A landscape with many valleys, sampled at points; each row gives a point and its height.
From any point a ball takes the steepest step (drop divided by distance) to one of its 4 nearest points. It stops when none of these is lower. Distance is the straight distance between rows; heights are no part of it.
z_338 h=348: [135 106  90 103 129 125 116 109]
z_161 h=438: [151 137 165 156  56 132 114 120]
z_106 h=96: [177 109  82 117 130 173 145 167]
z_293 h=672: [ 67 101 141 115 133 110 116 133]
z_143 h=416: [164 138 156 152  58 127 115 113]
z_464 h=523: [101 159 144 157 190 101 169 138]
z_265 h=481: [150 110  88 110 106 148 114 111]
z_403 h=548: [101 140 208  95 131 110 129 138]
z_32 h=565: [ 91 164 195 140 166 110 158 152]
z_435 h=213: [124 100 110 107 150  94 113 108]
z_233 h=488: [129 107 187  55 123 116 147 153]
z_929 h=200: [112  75 127  87 149 114 151 175]
z_693 h=142: [146 182 155 186  83 152 126 116]
z_261 h=665: [102 115 103 116 129 131 100 102]
z_377 h=259: [170 109  78  95 136 120 128 104]
z_426 h=67: [ 94 165 114 161 132 162 105 106]
z_430 h=622: [117 109  95 111  98 162 107 116]
z_714 h=449: [ 61 139 138 150 152 132 111 130]
z_374 h=120: [155 105  99 112  78 185 135 155]
z_623 h=572: [102 133 109 132  97 162  94 103]
z_78 h=457: [101 165 110 169 170 132 138 117]
z_523 h=275: [199 116 101 110  93 140 138 127]
z_559 h=430: [119 173  95 170 180 128 173 127]
z_730 h=394: [115  94 174  69 129  98 142 153]
z_996 h=547: [ 69 153 150 162 172 119 137 138]
z_911 h=521: [118 141 122 131 168  93 105  93]
z_224 h=192: [153 166 172 198  82 123 130 132]
z_954 h=380: [129 127 124 111 170  71 116  97]
z_812 h=297: [188 110 123 121  68 144 142 137]
z_62 h=102: [123  94 145  85 152  79 133 133]
z_166 h=121: [ 96 135 182 121 157  84 125 124]
z_431 h=661: [142 153 105 137 155 111 104  79]
z_787 h=271: [156 188 127 175 119 148 128  98]
z_631 h=347: [111 128 159 124 166  77 117 109]
z_420 h=395: [143 186 112 167 149 140 128  96]
z_669 h=386: [129 181 103 179 147 155 148 114]
z_22 h=362: [ 93 106 174  92 134  93 127 135]
z_169 h=205: [111  86 118  91 147 100 123 129]
z_677 h=236: [172 105 130 124  56 152 141 149]
z_258 h=146: [172 112  93 115  90 176 140 154]
z_219 h=197: [142  94  79  95 143 129 133 129]
z_252 h=779: [ 79 105 113 117 126 133 106 122]
z_135 h=535: [ 92 128 140 128 162  98 111 115]
z_643 h=85: [137 102  89 111  91 186 133 160]
z_628 h=107: [204 114 130 146  92 161 159 190]
z_817 h=711: [124 131 105 126 110 148 103  97]
z_900 h=450: [177 123 152 148  59 112 122 119]
z_988 h=108: [ 86 139 123 144 154 124 106 108]
z_139 h=401: [169 160 135 148  92 132 107  94]
z_264 h=132: [132  91  79  98 137 146 137 144]
z_491 h=669: [146 146 106 130 117 136  99  82]
z_160 h=201: [113 115 162  98 156  73 126 117]
z_816 h=468: [108 143 132 147  67 179  97 112]
z_876 h=444: [105 154 115 149 161 123 109 100]
z_735 h=494: [113 165 137 163 192  99 159 126]
z_463 h=546: [ 77 158 193 140 161 114 153 151]
z_662 h=71: [135  87 127  87 160  77 137 126]
z_698 h=276: [150 167 135 157  89 150 107  98]
z_798 h=512: [ 92 160 131 166 182 111 162 137]
z_516 h=371: [141 120 131 129  55 164 111 123]
z_708 h=207: [217 113 125 128  84 132 158 151]
z_110 h=99: [118  84  90 101 158 148 143 178]
z_808 h=138: [130  81  94  91 166 119 146 164]
z_399 h=140: [169 130 109 141 122 205 131 197]
z_883 h=402: [ 77 141 200 115 142 110 126 139]
z_673 h=485: [ 69 123 158 129 152 107 111 126]
z_140 h=47: [137  97  74 109 126 176 137 161]
z_733 h=188: [201  91 137 143  79 112 165 171]
z_887 h=502: [105 148 131 143 170  98 113 105]

Where does a ball stop that starts at each point below?
z_293 | z_662
z_233 | z_662
z_808 | z_140
z_817 | z_693
z_911 | z_662
z_491 | z_693
z_996 | z_988
z_160 | z_662
z_735 | z_693
z_78 | z_693
z_431 | z_988

Two balls start at each pair of points below. Name the first point that both come to, or write never.
z_143 / z_420 | z_693
z_261 / z_377 | z_264
z_812 / z_677 | z_643
z_523 / z_430 | z_140
